Each row is a point on a landscape with many valleys, with its height.
From any point a ball takes the steepest step (drop divided by distance) to one of its 2 nearest points. It stops when none of these is lower. Distance is the straight distance between rows; heights are no part of it.
Z352 height 475: [ 82 163 180 137 116  91 209 113  72 141 187  84 141 146 153 107 141 114
 124 111 176]
Z147 height 404: [116 109 146 136 105 122 145 105 160  92 110 100 130 148  79 153 115 153
 154 134 137]
Z414 height 241: [143 104 169 141 108 235  89 120 128 112  84 122 109 138 142 136 160 122
 142 136 109]
Z783 height 413: [128 140 233 134 142 109 195 110  97 134 178  54 158 134 162 104 128 129
 127 118 174]
Z176 height 360: [106 135 123 168 158  39 151 144 168 144 184 114 147 151 129 105 143 122
 143 153 183]
Z544 height 452: [161 105 150 111 161 103 124 155 145 134 138  89 126 172 135 139 136 133
 170 184 205]
Z475 height 184: [183 134 132 131 171 151 124 162  90 145 108  99 129 154 123 109 126 139
  91 113  99]
Z968 height 198: [133  81 117 113 159  87  68 165 128 129 100 136 107  96 144 147 164 103
  88 197 116]
Z568 height 251: [122 125 115 137  89 241 139 132 140 107 110 130 140 120 151  99 137  74
 117 110  85]
Z903 height 517: [107 166  61 106 137 105 141 146 136 120 129 180  90  90  75 137 129 126
 158 153 123]
Z335 height 330: [124 101  77 148  98 154 100 148 171 133 118 160 165 109 127  97 138 108
  91 127  57]
Z116 height 599: [132 177 118 114 123 104 165 116 105  83 127 141  69 136 107 162 117 149
 137  97 126]
Z249 height 337: [140 154  79  79 118 134 127 125  60 157 148 155 119  99 115 156 107 123
 105  96 135]
Z80 height 136: [134 109 124 174  94 208 107 128 203  96 103 166 129 113 117 115 164 123
 140 144  72]
Z62 height 114: [125 108 133 156 130 195 108 132 199  84  96 183 138  88 146  80 147 115
 132 200  88]
Z485 height 492: [ 98 137  61 136 113 139 134 145 164 121 111 165 101  72  98 137 141  93
 148 137 106]
Z773 height 225: [143 127  94 146 151 200 100 150 145  84  91 116 133 132 150  91 137  81
 126 132  77]
Z622 height 278: [ 99 178  70  82 102 128 117 142 136 163 124 215 128 133 131  95 108 138
 132 104 118]
Z804 height 498: [102 183 163 114 149  97 173 116 145 135 203 113 112  98 173 173 120 132
 178  83 182]
Z574 height 210: [ 91 172  71 131 129 104 101 146 130 171 116 169 148 158 100 110 121 107
 155 105 114]
Z121 height 376: [181 119 199 134 179 111 126 121 130 159 153  80 147 105 121 154 110 166
 134 111 138]
Z877 height 247: [142  98 109 143 139  66 100 141 155 110 131 103 148 157 112 118 142 124
 118 154 137]
Z975 height 408: [110 121  98 187 139  88  85 138 181 141 100 154 113 146 120  96 158 121
 105 105 143]
Z85 height 55: [114 128 136 147 166 140 104 159 173 123  90 161 113  69 109  69 126 114
  81 229  96]
Z576 height 204: [169 145  99 138 181 154  90 174 128 111  97 108 128 133 129 102 130 106
 108 149  75]
Z157 height 265: [128 138 150 141 120 204 122 125 134 112  74 127 119 154 115  98 113 149
 124 122 109]
Z989 height 575: [127 150 147 120 106  88 186 103  67 133 162 121 126 107 113 154 114 144
 110  84 125]
Z204 height 437: [130  87 109 177 113 136  82 126 185 135 107 138 143 151 108 132 181 128
 133 123 132]
Z247 height 255: [113 118 108 105  67 123 104  83  92 121 141 170 112 123 154 163 106 152
 127  95 154]
Z716 height 313: [114 145  64 108  88 135 115 148 168 156 123 202 147 126 133  87 115 125
 101  99  70]
Z675 height 293: [131 145 123 155 137 139 108 123 147 115  88 141 132 188 113 102 115 167
 122 123 116]
Z241 height 329: [156  72 132 104 133 120  68 120 121 107 111 124 146 165 145 152 127 151
 119 175 117]
Z782 height 378: [145 114 128 101 170 123 120 187 119 136  96 123  70 114 138 177 158 129
 154 180 131]
Z484 height 240: [123 128 125 102 130 140 137 198 136 172  91 178  80  99 176 137 119 154
 118 152  69]
Z943 height 275: [133 124  72 136 101 198 146 142 143 120 118 131 124  99 131 143 139  70
 127  94  75]
Z911 height 532: [116 173 117 131 145 127 160 114 128 172 178 142 106 118 140 175 122 136
 172  87 187]
Z416 height 161: [123  87 126 161  59 198 110 103 152 103 127 141 144 129 123 142 163 114
 137 122  80]
Z913 height 361: [141 128 157 115 138 210 160 129 156 117  99 131 143  83 124 102  88 142
 127 174  77]
Z655 height 601: [127 174 145 110 109 133 199 119  73 154 146 158 105  79  83 148 102 153
 118  94 104]
Z114 height 362: [180  68 198  93 147 138 103 126 130 135 121  76 130 101 152 170 125 153
 133 117 146]
Z248 height 357: [126 117  98 138 101  84 153 136 179 136 168 110 120 137 149 152 141 105
 170 109 213]
Z372 height 220: [153  84 181 155 103 208  90 101 157 146 107 119 131 125 123 150 145 149
 142  86 117]
Z398 height 391: [173 155  73 102 154 106  84 106 116 117 154 162 107 111 120 157 131 149
 117 129 174]
Z275 height 425: [157 129 165 158 188  78 143 144 146 147 165  93 150 170 145 116 145 152
 134 172 180]
Z451 height 121: [124 158 102 157 181  92 135 181 135 167 120 133 141 139  58  87 145 119
 115 152 110]
Z483 height 457: [110 106 100 150 100 164  63 132 158 128 109 154 153 159 100 125 188  81
 157 122 100]
Z100 height 356: [117 145  89 168 130  69 127 137 159 155 143 158 122 135 132 129 132 141
 122  86 147]
Z712 height 157: [109 154  94 130 144 132 117 159 126 160 113 137 167 145  64  93 117 110
 146 151  93]
Z988 height 562: [ 86 119 116 103  59 135 121  90  85  87  92 124  88 147 132 148 150 101
 138  90 148]
Z764 height 311: [111 120 112 132  66 151 139 104 139 150 135 176 123 119 133 139  94 158
 122  83 106]
Z183 height 264: [ 94 154 105  96 105  73 123 118  92 132 184 123 141 165 199 127 130  88
 133  97 188]
Z503 height 191: [107  84 146 142  66 172 117  94 124 130 112 120 136 150 119 138 133 121
 128  97 122]
Z532 height 223: [154  80 103 117 163  98  81 162 147 125 124  97 144 129 113 136 160  98
 123 188 116]
Z421 height 397: [158 109 128 115 179 153 117 157 126  98 102 114 108 100 132 157 132 118
 143 204 110]
Z548 height 430: [165 146 126  89 134  98 106  89 116  99 182 141 108 106 165 167 108 163
 125 114 199]
Z75 height 488: [106  98  98 130  65 103  91 112 150 108 136 133 161 177 117 144 172  85
 163 112 131]
Z236 height 305: [125 142  82 113  94 169 168 137  91 158 132 131 118 109 122 135 107 104
 114  75  99]
Z154 height 450: [114 135 146 134 123  81 169 107 133 108 147  88 136 181 110 124 117 141
 162 121 177]
Z949 height 160: [174  93 130 144 165  99  79 168 132 167 102 134 100  90 146 146 139 152
  76 155 117]
Z897 height 538: [ 82 154 178 150 122  93 181  87  47 145 145 116 149 165 117  97 127 135
 113 110 150]
Z750 height 633: [ 97 169 149  89 112  93 143  72  31 125 150 173 110 111 111 142 108 173
 116 139 144]
Z614 height 465: [105 129  64 127 129 124 147 139 149 112 125 100 124 108  81 144 140  73
 157 138 102]
Z688 height 342: [119 131 127 114  87 184 176 121 158 126 113 145 131  90 116 121  93 140
 120 111  78]
Z685 height 472: [110 105 172 132  86 118 180 132 168 131 193  78 147 130 166 132 107 106
 173  97 197]
Z340 height 371: [155 118 173 133 159 173 130 139 190 120  92 131 122  67  99 133 111 162
 134 163  97]
Z823 height 85: [173 104 116 165 161 108  98 136 139 171 131 135 160 142 135 105 114 160
  85 120 110]
Z745 height 467: [129 171 179  82 140  91 145  83 122 106 201 118  93  90 178 167 110 154
 150  94 207]
Z832 height 266: [ 81 125 126 119 109 161 153 105  71 144  81  89 136 119 104  89 125 102
 108 117 105]
Z734 height 594: [106 149 111 106  85 162 146  98 121  69 102 150  74 108 118 160 124 126
 141  93 122]
Z997 height 524: [151 161 168 161 167 119 170 129 116 137 147 124 142 151 105 126 110 168
 114 104 120]
Z647 height 645: [122 179  88  84 110 157 179 142 106 111 136 174 117  85 131 104  86  98
 115 136  59]
Z250 height 88: [106 125 102 152 136 145 127 139 204  96  90 175 127  89 111  68 125 131
 104 195  72]
Z215 height 422: [ 91 125 149 131  86 128 164  86 112 149 141  87 126 140 161 143 131 107
 146  66 195]
Z235 height 326: [148 126 155 162 181 135  99 127 154 140  95 132 116 164 135 126 132 177
 143 143 163]
Z908 height 625: [103 185 133  90 104 160 197 115  77  97 118 146  87  73  98 121 103 120
 111 124  87]
Z95 height 435: [104 126 102 121 135 161 131 120 101  88 103  89 145 132  94 128 126  49
 146 150  97]
Z965 height 301: [104 105 130 112 118 142 118 109  70 130  85  61 144 154 117 108 143  82
 111 111 143]
Z111 height 87: [133 146 120 144 178 102 119 169 142 135 115 148 147 101  70  68 142 117
  87 196  79]
Z591 height 384: [169 114 196 124 158 116 152 127 113 153 176  59 159 142 166 129 111 133
 125 126 179]
Z130 height 287: [126 114 127  82 143 146  90 174  80 153 105 177 124 121 168 133 112 152
 121 176  56]
Z538 height 194: [158 126 132 125 171 145 105 189 137 155  94 156 100  70 147 129 131 147
  90 184  87]
Z333 height 546: [119 143 118 143 128 107 154 113 100 137 143 113 144 155 110 132 101 143
 115 105 105]
Z444 height 122: [165  93 151 160 162 121  70 143 145 172 114 156 133 118 178 140 123 185
  95 125 126]
Z522 height 559: [110 182  94 104 139  80 135 113  95 106 134 173  91 147  92 158 131 136
 164 125 146]
Z710 height 347: [167  67 161 119 145 133 100 127 150 110 102 108 126 106 150 163 133 167
 115 157 120]
Z624 height 414: [151 120 129 113 170 170 133 130 104  69  96  71 126 122 118 134 125  80
 140 178 108]
Z403 height 466: [123  96 195 132  93 138 148  93 153 124 144  69 142 147 152 138 118 121
 164  82 199]
Z626 height 383: [128 107 124 145 137 149 126 127 168 114 100 117 142 113  83 128 122 147
 133 164  94]
Z6 height 310: [153 103 133 102 154 153  87 143  95 120 102 142 158 136 141 121 105 162
 107 183  69]
Z740 height 495: [140 156 159 168 151  69 179 127 151 110 167 110 127 154 108 141 127 165
 146 110 153]
Z536 height 276: [117 138  79 150 131  50  97 117 149 130 169 179 113 125 182 148 138 135
 128 110 177]
Z266 height 522: [ 99 102 122 107  61 111 127 102 138  79 139 120 120 172 133 136 149 102
 160 102 165]
Z535 height 353: [146 125 137 116 180 122  95 159 118 154  97 135  85 164 144 158 151 160
 156 159 168]
Z439 height 474: [123 116 111 153 139 161  46 150 165 119  78 164 143 131 127  89 181  90
 125 163  95]
Z553 height 596: [134 116 187 136 122  96 173  85 108 125 160  84 137  97 108 149  87 158
 117  64 118]
Z219 height 345: [ 89 158 145 112 103 107 158 120 119 124 178 101 114 171 212 126 124 102
 154  75 193]
Z760 height 365: [174 160  95  78 150 136  95  99  64 122 157 152 123 103  94 146 118 139
 111 145 144]
Z346 height 586: [ 75 165 151 111 110  57 151  95  24 123 156 158 137 149 112 110 126 140
 117 118 141]
Z792 height 207: [148 124 181 122 155 155 137 121  51 166 105  91 144 142 125  97 120 146
  77 122 112]
Z954 height 333: [137  93 148 103 108 110 122 118  90 134 130  67 169 185 145 110 134  98
 114 119 150]
Z962 height 289: [141 101 110 154 123  50 138 147 192 120 148  94 135 149 128 115 140 118
 135 132 188]
Z63 height 233: [107 138 164 124 110 162 162 111  69 146 100 108 148 135  93  83  97 151
  86 122  89]
Z597 height 424: [122 116 148 174 130  92 148 128 200 156 189  85 147 124 163 143 135 126
 167  96 186]
Z255 height 363: [146 103 153 123 120  85 139 133 130 129 178  66 179 156 162  98 108 121
 118 133 171]
Z242 height 175: [113 132  96 109 104  80 104  92 104 124 171 168 128 156 175 163 122 119
 133  98 165]

Two balls start at each pair of points below. Name the first point that both come to, or write none.
Z745 and Z783: Z475
Z346 and Z266: none
Z544 and Z421: Z535
Z685 and Z333: none

For each start below, name the point where the ball stops.
Z154: Z242
Z804: Z475
Z121: Z823
Z911: Z823
Z275: Z823
Z782: Z85
Z716: Z85
